The views of a scene show one set of named points, each view turned or mirrored, and shifted as a whole, with a little noise and some points left out.

Scene 1
View 1
kedos: 21; 59; -17; 17; 10; -9; -9; 26; 9; -25; -8; 4; -13; -28; 12; -55; 2; 21; -3; 3; 15; -28
Lor: 24; 39; -3; -3; 23; -2; 3; 13; 17; -24; 1; 7; -4; -34; 1; -42; -2; 16; -17; 1; 32; -36
Pilik: 27; 27; 20; 3; 40; 18; 27; 29; 22; -14; 3; 8; -29; -23; -23; -1; -9; -1; -14; -24; 10; -16
Fovu: 19; 36; 1; 3; 18; 35; 7; 24; 24; -17; 7; 32; -17; -6; 7; 1; -17; -11; -12; -13; -13; -23
Biret: 28; 40; 1; -3; 14; -5; -33; 9; 16; -17; -19; 8; -25; 8; 31; 1; -2; -10; 7; -52; 1; -18
navo: 34; 50; 9; -11; 30; 11; 26; 11; 26; -21; -7; 13; -13; -40; -15; -33; -3; 4; -24; -16; 31; -32
gat: 20; 7; 10; -3; 31; -7; -16; 14; 12; -17; 0; -2; -11; -9; 2; 0; -6; 7; -6; -21; 24; -25
beno: 25; 47; -2; 16; 14; 1; -22; 28; 15; -14; -17; 5; -37; 5; 21; -3; -5; -4; 13; -45; -16; -8
manu: 13; 35; -9; 12; 10; 11; -17; 27; 13; -19; 3; 16; -15; -3; 21; -14; -7; 4; -1; -8; -8; -24
fav: 14; 23; -4; 3; 9; 7; -38; 14; 13; -18; -4; 18; -15; 15; 36; 11; -8; -7; 5; -29; -9; -23
guri: 25; 25; 5; 17; 30; -17; -6; 30; 9; -16; -8; -12; -26; -17; -6; -24; -2; 17; 4; -20; 15; -11
nupu: 12; 28; -14; -9; 4; 12; -27; 3; 15; -23; 9; 27; 11; -7; 34; -18; -8; 1; -15; 4; 15; -46
pir: 23; 38; 1; 23; 28; 1; 7; 38; 15; -18; -3; 0; -31; -17; -9; -24; -6; 13; 0; -13; 1; -9
Mula: 3; 20; -28; 10; -3; -17; -64; 10; 0; -25; 5; 8; 8; 7; 52; -30; -2; 21; 6; 12; 7; -38
nudiv: 8; 23; -10; 20; 17; 22; 2; 35; 13; -20; 19; 20; -9; -14; 1; -19; -15; 11; -10; 20; -9; -27
mazem: 7; 28; -12; 30; 8; 15; -21; 41; 10; -16; 8; 16; -24; 9; 23; -6; -13; 6; 6; 1; -29; -14
Momik: 23; 20; 14; 6; 29; 12; -6; 25; 18; -13; -6; 8; -29; 3; 3; 15; -11; -8; 3; -40; -7; -10
toru: 17; 23; -8; -12; 15; -7; -28; -1; 12; -24; 2; 10; 7; -14; 24; -25; -2; 13; -12; -3; 34; -42
sig: 9; 11; -14; 6; 10; -16; -40; 11; 4; -26; 8; 2; 8; -8; 26; -29; -3; 24; -3; 14; 23; -39
negev: 19; 26; -13; -27; -3; -8; -68; -20; 12; -25; -9; 21; 10; 15; 65; 0; -1; -8; -1; -33; 21; -47
View 2
Pilik: 25; 20; -15; -5; 0; -30; -6; -18; 21; -26; 12; 16; 30; -15; -20; -9; 5; 32; 11; 29; -26; 17
mazem: 12; -20; -21; 17; -15; -13; -6; -32; 30; -7; 16; 4; -28; -34; 24; 23; 16; 36; -23; 30; -14; 15
pir: 24; 0; 1; 13; -7; -22; -20; -24; 18; -12; 18; 4; -5; -13; -6; -9; -5; 31; 4; 34; -19; 18
nudiv: 31; -20; -29; 0; -8; -7; -17; -7; 26; -27; -1; 15; -12; -35; 11; 2; 11; 21; 15; 37; -23; 8
Biret: -17; 7; -8; 39; -6; 7; 7; -29; 5; -10; 19; -12; 18; -14; 3; 16; 9; 42; -26; 11; 8; 33
Lor: 23; -4; -2; 18; -4; 15; -19; 0; -1; -34; -1; -3; 3; -16; -7; -15; -14; 9; 25; 33; -14; 13
sig: 7; -9; -3; 18; -16; 29; 0; -17; 2; -35; 4; -16; -23; -28; 31; 20; -11; 5; -8; 26; 5; 3
Mula: -6; -24; 1; 37; -17; 46; -2; -16; -7; -29; 3; -27; -34; -28; 36; 21; -11; 6; -12; 24; 12; 10
fav: -10; -3; -21; 25; -9; 10; 14; -27; 12; -18; 13; -7; 5; -31; 21; 30; 16; 32; -30; 16; 6; 22
beno: -9; 1; -6; 36; -8; -13; -4; -35; 13; 3; 27; -7; 3; -12; 0; 12; 11; 49; -25; 19; -2; 34
kedos: 17; -21; 5; 36; -10; 11; -31; -11; 2; -15; 6; -11; -22; -12; 1; -15; -13; 19; 17; 36; -10; 19
nupu: 5; -20; -27; 22; -6; 36; 3; 0; 3; -39; -8; -6; -3; -35; 21; 18; 7; 11; 2; 24; 0; 14
toru: 8; -3; -6; 20; -9; 33; -1; -8; -7; -41; -5; -13; 1; -22; 12; 8; -12; 4; 8; 24; 4; 12
negev: -30; -3; -18; 46; -8; 59; 24; -12; -15; -36; 0; -29; 14; -27; 26; 36; 9; 14; -25; 7; 28; 28
manu: 9; -14; -20; 20; -9; 0; -8; -21; 17; -17; 10; 1; -12; -27; 13; 13; 9; 30; -10; 27; -9; 18
guri: 18; 13; 15; 11; -12; -15; -13; -30; 7; -19; 21; -7; -4; -7; -4; -7; -19; 23; -3; 29; -10; 11
Fovu: 11; -9; -40; 10; -2; -10; -2; -10; 27; -21; 4; 15; 16; -33; -1; 10; 25; 38; -1; 25; -19; 23
View 3
fav: -25; 3; 21; 21; 12; -17; -7; 18; 7; -1; -30; 25; -23; 54; -35; 13; 10; 23; 6; -11; -13; -13
Lor: 1; 21; 24; 5; 12; 2; -4; -16; 4; 1; -35; 12; 21; -12; 13; 18; 25; 6; 21; -25; -8; -11
Pilik: -20; 27; 23; 6; 50; 6; 14; 19; 26; 12; -7; 21; 4; 4; 26; 6; 22; -14; -5; -13; -3; -9
sig: 11; -7; 26; 7; -5; -17; -25; -25; -1; 0; -52; 19; 5; 22; -10; 27; 0; 22; 12; -39; -10; -11
manu: -15; 2; 34; 8; 5; -2; -6; 10; 8; -1; -13; 22; -15; 35; -3; 15; 15; 19; 19; -18; -12; -16
pir: -20; 20; 42; 3; 26; 16; -10; 10; 6; 7; -1; 27; 5; 14; 20; 20; 8; -3; 13; -23; -18; -13
Momik: -36; 19; 24; 18; 40; -3; 2; 30; 17; 8; -10; 29; -14; 36; -11; 9; 11; 2; -7; -8; -11; -10
guri: -22; 24; 38; 8; 30; 7; -20; 1; 1; 7; -17; 29; 14; 14; 10; 25; -4; -7; 4; -26; -22; -11
negev: -20; 9; 4; 37; -4; -37; -15; -3; -5; -11; -74; 12; -11; 39; -72; 13; 19; 41; 16; -7; -11; -13
kedos: -9; 18; 40; 4; -1; 13; -18; -12; -10; -6; -20; 17; 18; 0; 10; 26; 16; 15; 40; -27; -20; -16
beno: -47; 24; 37; 21; 22; 6; -13; 27; -1; 0; -5; 32; -12; 40; -24; 18; 8; 13; 15; -7; -26; -16
navo: -13; 37; 21; 9; 30; 7; 13; -1; 14; 3; -26; 10; 24; -25; 21; 8; 39; -4; 19; -12; -3; -8
mazem: -14; -10; 42; -1; 1; 5; -9; 18; 8; 1; 6; 28; -30; 55; 1; 19; 5; 22; 15; -24; -14; -18
Mula: -1; -4; 30; 13; -21; -19; -32; -22; -14; -8; -54; 17; -2; 36; -35; 29; 0; 36; 27; -31; -17; -16
gat: -13; 16; 19; 14; 34; -12; -9; 1; 12; 9; -39; 25; 6; 21; -7; 14; 0; 2; -13; -23; -9; -7
Biret: -47; 27; 25; 30; 22; -9; -11; 23; 0; -5; -27; 26; -10; 35; -41; 14; 13; 18; 11; -2; -21; -13
View 4
toru: 7; -3; -19; -18; -16; -5; -23; 14; 8; 17; -3; 9; 2; 12; 38; -12; 48; -11; -33; 7; 14; -28
Momik: 10; 5; -2; -1; -13; 13; -24; -9; 18; 11; 18; -38; 11; 36; -15; 1; 23; 15; -24; -36; -6; -6
Pilik: -9; -11; 8; -7; -16; -10; -4; -8; -5; 3; 21; -11; 17; 48; -32; -6; 27; -4; -15; -43; -18; -7
fav: 30; 11; -20; -3; -7; 18; -44; 8; 20; 21; 5; -36; 2; 9; 14; 1; 30; 19; -34; -15; 6; -9
Lor: -4; -13; -5; -21; -28; -24; -10; 9; -10; 2; 5; 22; -1; 22; 3; -17; 35; -14; -15; -5; 3; -17
guri: -11; 10; 16; -23; -31; -4; -20; -1; 11; -8; 9; -5; -6; 34; -4; -19; 18; 4; -8; -21; 10; -19
kedos: 7; -9; -5; -23; -37; -24; -21; 8; -2; -8; 2; 22; -22; 12; -1; -22; 18; 3; -7; 3; 19; -5
manu: 23; 2; -12; -10; -15; -5; -40; 12; -1; 8; 4; -16; -9; 10; -6; -4; 20; 14; -16; -14; 3; -3
Mula: 23; 16; -19; -22; -19; -1; -54; 27; 9; 15; -11; 1; -19; -10; 47; -15; 33; 8; -24; 19; 27; -24
nudiv: 16; -8; -6; -12; -8; -27; -36; 18; -31; 6; 3; 0; -5; 11; -25; -5; 25; 0; 0; -22; -15; -7
negev: 32; 4; -44; -4; -8; 22; -33; 14; 34; 32; 1; -18; 5; -2; 61; -1; 55; 7; -56; 16; 19; -17
gat: -8; 12; 5; -16; -12; 5; -23; 5; 9; 13; 7; -16; 14; 32; 10; -8; 37; -7; -23; -21; -3; -29
nupu: 25; -8; -30; -9; -4; -13; -35; 23; -10; 22; -3; 1; 0; -4; 22; -4; 44; -4; -29; 2; 0; -16
sig: 6; 14; -5; -27; -14; -10; -43; 27; -6; 13; -11; 2; -10; 1; 33; -17; 38; -7; -15; 4; 13; -35
beno: 20; 6; -7; -5; -27; 15; -29; -12; 33; 1; 16; -29; -10; 25; -7; -6; 13; 30; -26; -20; 14; 7
Fovu: 25; -15; -18; 1; -4; -8; -26; 4; -9; 15; 15; -20; 6; 22; -25; 6; 27; 8; -21; -30; -17; 4
navo: -9; -30; -8; -11; -25; -25; 11; -6; -8; 1; 20; 23; 11; 38; -17; -11; 38; -17; -19; -16; -5; -8

Which points are out of place in each view (at most two, in the order of its rows)? Write none if all are in place.
view 1 -> Mula, nudiv
view 2 -> sig
view 3 -> none
view 4 -> toru

Scene 2
View 1
lumot: -37; 22; 6; 12; 5; 13; 7; 7; -4; 19; 21; 6; -13; 2; 23; 18; -21; 11; -8; 15; -32; -11
ridop: -26; 13; -3; 44; 6; -1; 14; 2; 5; 22; 15; -5; -16; 14; 2; 12; 3; 5; -2; -3; -18; -13
maked: -7; -22; -3; 36; 5; -3; 13; -6; -6; 22; -7; 8; 2; 27; 19; 22; 1; -15; -3; 9; -8; -32
vuvun: -14; 9; 11; 18; 10; 2; 29; -10; 19; 14; -14; 8; -5; 2; -8; 28; 1; 21; -19; 8; -15; -17
Zas: -3; -5; -8; 42; 14; -10; 10; -5; 0; 21; -4; -2; 3; 20; -11; 14; -7; -10; 15; 3; 6; -3
dus: -40; 32; -7; 49; 7; 3; 9; 11; 1; 23; 35; -14; -24; 7; 1; 2; -4; 8; 3; -7; -24; -3
veno: -15; 26; -8; 47; 17; -11; 14; -1; 15; 19; 9; -13; -11; 3; -27; 6; -6; 9; 15; -10; -2; 13
vabut: -1; 15; -5; 17; 7; -16; -10; 14; -8; 23; -7; 16; -15; -3; 16; 17; -46; -3; 17; 7; -27; 8
bapif: -17; 19; -10; 60; 6; -17; 5; 11; 7; 26; 9; -7; -28; 8; -6; 6; 1; 6; 6; -17; -22; -8
Belid: -3; -4; 2; 34; 9; -10; 21; -6; 14; 21; -19; 7; -9; 11; -3; 24; 3; 6; -7; 0; -16; -23
kozo: 17; -9; -9; 25; 10; -21; -5; 2; -12; 20; -19; 16; 3; 13; 7; 20; -37; -19; 28; 9; -4; 5
lino: 7; -10; 1; 43; 2; -23; 16; -1; 16; 23; -33; 14; -19; 10; 1; 26; 8; 3; -8; -8; -22; -31
mesif: 2; -4; 2; 4; 12; -6; 1; -2; -9; 15; -15; 22; 7; 7; 18; 26; -39; -7; 14; 24; -12; 0
Fifo: -27; 4; -4; 32; 0; 3; -6; 14; -21; 25; 23; 7; -17; 18; 42; 14; -18; -9; 1; 10; -35; -25
Deru: -16; 41; 15; -2; 14; -3; 19; 4; 26; 12; -12; 17; -18; -26; -7; 25; -28; 38; -10; 9; -33; 9
View 2
lino: 7; -40; 16; 19; -8; 24; 23; 16; 25; 8; 0; 7; -17; 2; -9; 25; 17; 19; 39; 13; 15; -16
maked: -12; -30; 16; 24; 3; 31; 0; 2; 30; -10; 1; 27; -13; 3; 5; 9; 26; 29; 17; -4; 13; 7
Fifo: -18; -3; 4; 12; 15; 8; 11; -12; -7; -16; 25; 27; -21; -4; 27; 6; 36; 18; 2; 0; 30; 7
bapif: 10; -33; -15; 20; 13; -9; 18; 12; 10; -2; 27; -6; -17; 2; -11; 20; 20; 16; -3; 6; 26; -15
Belid: 4; -41; 10; 17; -10; 18; 15; 21; 22; 2; 2; 14; -5; 1; -5; 21; 19; 15; 21; 6; 9; -8
Deru: -6; -28; -13; -2; -36; -10; 22; 42; -22; 15; 9; 21; 27; -9; 22; 27; 20; -18; 7; 22; 11; -24
Zas: -7; -44; -13; 38; 13; 20; -15; 13; 40; -9; 0; 5; 5; 16; -8; 10; 5; 29; -3; -2; 18; -9
ridop: 4; -33; -7; 17; 5; -3; 11; 16; 9; -10; 23; 12; -10; -1; -5; 13; 28; 15; -6; -3; 14; 0
lumot: -15; -12; -5; 0; -7; -4; 12; 12; -16; -9; 22; 32; 1; -6; 25; 9; 35; 1; -8; 2; 17; 4
vabut: -25; -7; -13; 19; 0; 10; 4; 4; -5; 6; 12; 9; 7; 10; 35; 17; 11; 6; 14; 27; 39; -23
veno: 4; -45; -30; 26; 7; -12; 1; 29; 16; -2; 15; -5; 12; 8; -10; 19; 7; 9; -16; 4; 15; -18
mesif: -35; -13; 0; 20; -9; 29; -9; 7; 9; 0; -6; 28; 19; 10; 39; 11; 13; 12; 16; 15; 25; -11
vuvun: 3; -42; 7; 9; -28; 9; 14; 35; 10; 3; -1; 27; 9; -6; 1; 19; 23; 3; 12; 3; -2; -5
kozo: -26; -21; -1; 32; 2; 33; -7; 5; 25; 4; -8; 12; 7; 18; 25; 16; 3; 21; 24; 21; 33; -20
View 3
mesif: 2; 1; -11; 17; 35; 24; 8; -23; 29; 7; 2; 3; 15; -30; -5; 36; 21; -21; 39; -26; -12; -6
Deru: -14; 9; -14; 18; 50; -8; -20; -35; 7; -15; -1; 16; -27; -38; 18; 17; 42; 5; -8; -19; -17; -2
veno: -4; -10; -7; 18; -4; -3; -3; -24; -9; 18; -10; 1; -13; -28; 1; 9; 4; 21; -7; -27; 16; 22
lino: 0; 39; -1; -5; 8; 39; -6; -8; 12; -11; 9; 0; 20; -19; 6; 6; -1; 20; 8; -24; -18; 18
ridop: 3; 22; -6; 5; 7; 8; -14; -24; -6; 8; 8; 12; -2; -24; 15; 15; -3; -11; -9; -6; 8; 37
dus: 6; 4; -6; 5; 1; -2; -4; -34; -15; 25; 3; 10; -12; -29; 17; 22; 2; -21; -21; -11; 27; 36
Zas: 3; -3; -7; 18; -2; 21; 4; -15; 11; 18; -3; -5; 14; -20; -13; 17; -6; 9; 24; -26; 5; 20
bapif: 4; 14; -1; -5; -5; 15; 2; -22; -8; 15; 1; 2; -3; -29; 13; 15; 1; 7; -22; -29; 16; 27
vabut: 5; 4; -6; 0; 27; 22; 16; -29; 18; 9; -2; 2; 2; -40; 10; 39; 30; -17; 10; -40; 3; -10
Fifo: 14; 24; -5; -6; 18; 22; 8; -29; 8; 18; 16; 13; 13; -30; 19; 44; 3; -53; 6; -11; 15; 24
maked: 6; 29; -6; 11; 9; 31; -6; -12; 12; 4; 15; 6; 24; -15; -2; 16; -11; -15; 27; -5; -6; 31
kozo: 6; -3; -6; 10; 12; 34; 22; -18; 27; 17; -3; -7; 22; -30; -10; 34; 15; -5; 36; -42; -3; -10
Belid: 0; 26; -5; 8; 12; 24; -9; -14; 9; -6; 6; 6; 9; -19; 3; 9; -1; 11; 13; -15; -12; 24
View 4
vuvun: -19; -41; 30; -9; -9; -14; -2; -7; -3; -9; -13; -8; -13; 19; -3; -4; -22; 4; 33; -23; -7; -6
Fifo: 8; -11; 40; -22; -4; 7; 5; 20; 19; 0; -12; 14; 12; 45; -15; 2; 24; -27; -4; -3; -17; 3
dus: -22; -13; 20; -4; 4; 27; 5; 11; 10; 8; 7; -9; 24; 31; -21; 20; -5; -11; -11; -33; -12; 12
kozo: -4; 5; 17; -18; -17; -31; 1; 5; -3; -3; -17; -1; -18; -24; -18; 2; 25; -23; 8; 16; -17; -2
lino: -39; -30; 28; -8; -15; -23; 1; 3; -28; 15; -25; -6; -27; 32; -18; -11; 0; -9; 18; 4; -19; -12
vabut: -2; 5; 33; -29; -22; -18; -5; 0; 15; -2; 6; -7; -14; 1; -20; 5; 18; -14; -12; 6; -9; -3
bapif: -39; -10; 17; -5; -5; 8; 3; 4; -6; 17; 7; -16; 4; 18; -29; 14; -3; -7; -14; -18; -14; 4
lumot: 9; -21; 41; -23; -8; 5; -3; 5; 28; -11; 3; 0; 10; 34; -6; 5; -2; -10; 6; -22; -7; 4
Deru: -13; -27; 42; -28; -26; -16; -16; -18; 23; -15; 27; -22; -16; 13; -7; 7; -29; 19; 8; -28; 9; -5
Zas: -19; -14; 7; 1; -2; -9; 8; 7; -13; 3; -26; -3; -2; -12; -17; 7; 4; -20; 16; -8; -21; 4
maked: -8; -27; 24; -6; -3; -14; 8; 15; -12; 2; -41; 13; -4; 22; -9; -9; 14; -27; 29; 1; -23; -4
Belid: -28; -31; 25; -5; -8; -16; 2; 0; -18; 3; -22; -4; -14; 23; -14; -5; -8; -8; 22; -9; -17; -9
View 5
ridop: 10; -5; -15; 2; -5; -16; -4; 23; -9; -13; -9; 14; 10; -1; -21; 32; -35; -31; -14; 6; 18; -10
lumot: -19; -17; 1; -11; 0; -6; -10; 17; -8; -25; -9; 34; 24; 1; -17; 35; -36; -8; -8; 14; 4; -29
vabut: -14; -29; -4; -15; 1; -2; -1; -2; -32; -4; -9; 20; 0; 19; -25; 26; -15; 14; 5; 23; -2; 5
Fifo: -21; -21; -15; -7; -10; -23; 7; 17; -10; -11; -26; 34; 19; 21; -25; 17; -31; -5; -24; 17; 13; -31
bapif: 25; -2; -18; 5; -1; -8; 8; 7; -18; -3; -8; 11; -5; 6; -23; 33; -42; -29; -15; 8; 17; -2
dus: 10; 11; -16; 7; -4; -14; 8; 15; -5; -19; -13; 30; 1; -6; -22; 44; -52; -21; -10; 6; 20; -19
Belid: 14; -30; -9; -9; -3; -11; -21; 25; -19; -3; 2; -8; 17; 9; -13; 16; -23; -38; -16; 4; 10; 3
mesif: -29; -36; -3; -20; -8; -10; -20; 18; -26; -11; -10; 5; 20; 14; -21; 18; 6; 8; 5; 21; 0; 9
Deru: 3; -29; 18; -19; 20; 23; -26; 3; -21; -23; 26; 22; 13; -13; -4; 48; -38; -9; 14; 10; -13; -6
kozo: -15; -28; -17; -13; -12; -14; -7; 12; -36; 2; -17; -7; 1; 21; -29; 13; 11; 7; 6; 22; 7; 28
lino: 23; -43; -9; -10; 3; -9; -15; 17; -28; 8; 4; -13; 13; 20; -14; 6; -23; -42; -24; 4; 7; 9
vuvun: 1; -32; 3; -16; 1; -4; -38; 37; -14; -19; 11; -4; 31; -5; -5; 25; -18; -36; -5; 4; 7; 0
veno: 20; 10; -15; 5; -2; -5; -6; 17; -18; -13; -2; 1; -9; -13; -22; 48; -29; -25; 10; 8; 17; 17
View 6
kozo: 24; 0; -2; 23; 10; 19; 5; 26; 17; -39; -4; 8; 6; -12; 21; -25; -42; -9; 4; -1; -13; -4
vuvun: 10; -4; 0; -14; 4; 22; 18; 3; -25; -5; 3; 4; -17; 0; -22; -55; -12; -17; 0; 23; 10; 10
Zas: 21; -19; 6; 6; 8; 31; 1; 11; 5; -36; -22; 19; -6; 1; 15; -50; -19; -9; -2; 0; 7; -7
veno: 22; -15; -3; -15; 16; 49; -11; 15; -2; -19; -3; 26; -8; 6; 11; -56; -1; -27; -16; 0; 31; -21
vabut: 26; 18; -16; 8; 12; 22; 3; 24; 21; -18; 15; 12; 11; 0; 2; -20; -36; -30; -13; -3; -5; -5
lumot: 17; 12; -9; -5; -14; 23; 13; -4; 10; 1; 1; 7; 7; 24; -27; -39; -16; -43; -26; -5; 6; 8
Fifo: 27; 7; -9; 1; 0; 17; 14; -8; 32; -8; -17; 21; 8; 29; -15; -41; -25; -31; -27; -10; -7; 5
Belid: 19; -7; 0; -10; 21; 19; 16; 2; -7; -14; -11; 16; -16; 1; -10; -55; -19; -8; 0; 20; 0; 7
dus: 28; -4; -10; -19; 7; 39; -4; -5; 19; -1; -14; 30; 0; 33; -9; -55; -2; -41; -37; -14; 23; -9
Deru: 12; 20; -17; -20; 4; 30; 6; 22; -21; 5; 43; -2; -3; -4; -26; -34; -14; -44; -18; 18; 21; 1
mesif: 13; 9; -1; 19; -10; 15; 16; 19; 8; -29; 2; -4; 10; -6; -2; -22; -38; -19; 1; 3; -14; 7
maked: 18; -10; 9; 7; 2; 11; 21; -7; 10; -25; -33; 14; -7; 12; -6; -53; -28; -2; 2; 6; -15; 13
lino: 26; -3; -4; -12; 40; 11; 14; 4; -5; -12; -13; 25; -23; -4; -9; -55; -31; 2; 5; 26; -8; 8
ridop: 24; -8; -5; -14; 11; 32; 4; -4; 8; -8; -17; 25; -7; 23; -10; -57; -10; -23; -20; -2; 13; -1
bapif: 33; -4; -10; -19; 32; 34; -6; 3; 14; -7; -13; 38; -10; 18; 1; -55; -13; -22; -22; 1; 15; -12

Which points are out of place in each view (at most two, in the order of its rows)? Write none if all are in place.
view 1 -> none
view 2 -> Zas, kozo
view 3 -> ridop, maked
view 4 -> bapif
view 5 -> vuvun
view 6 -> Fifo
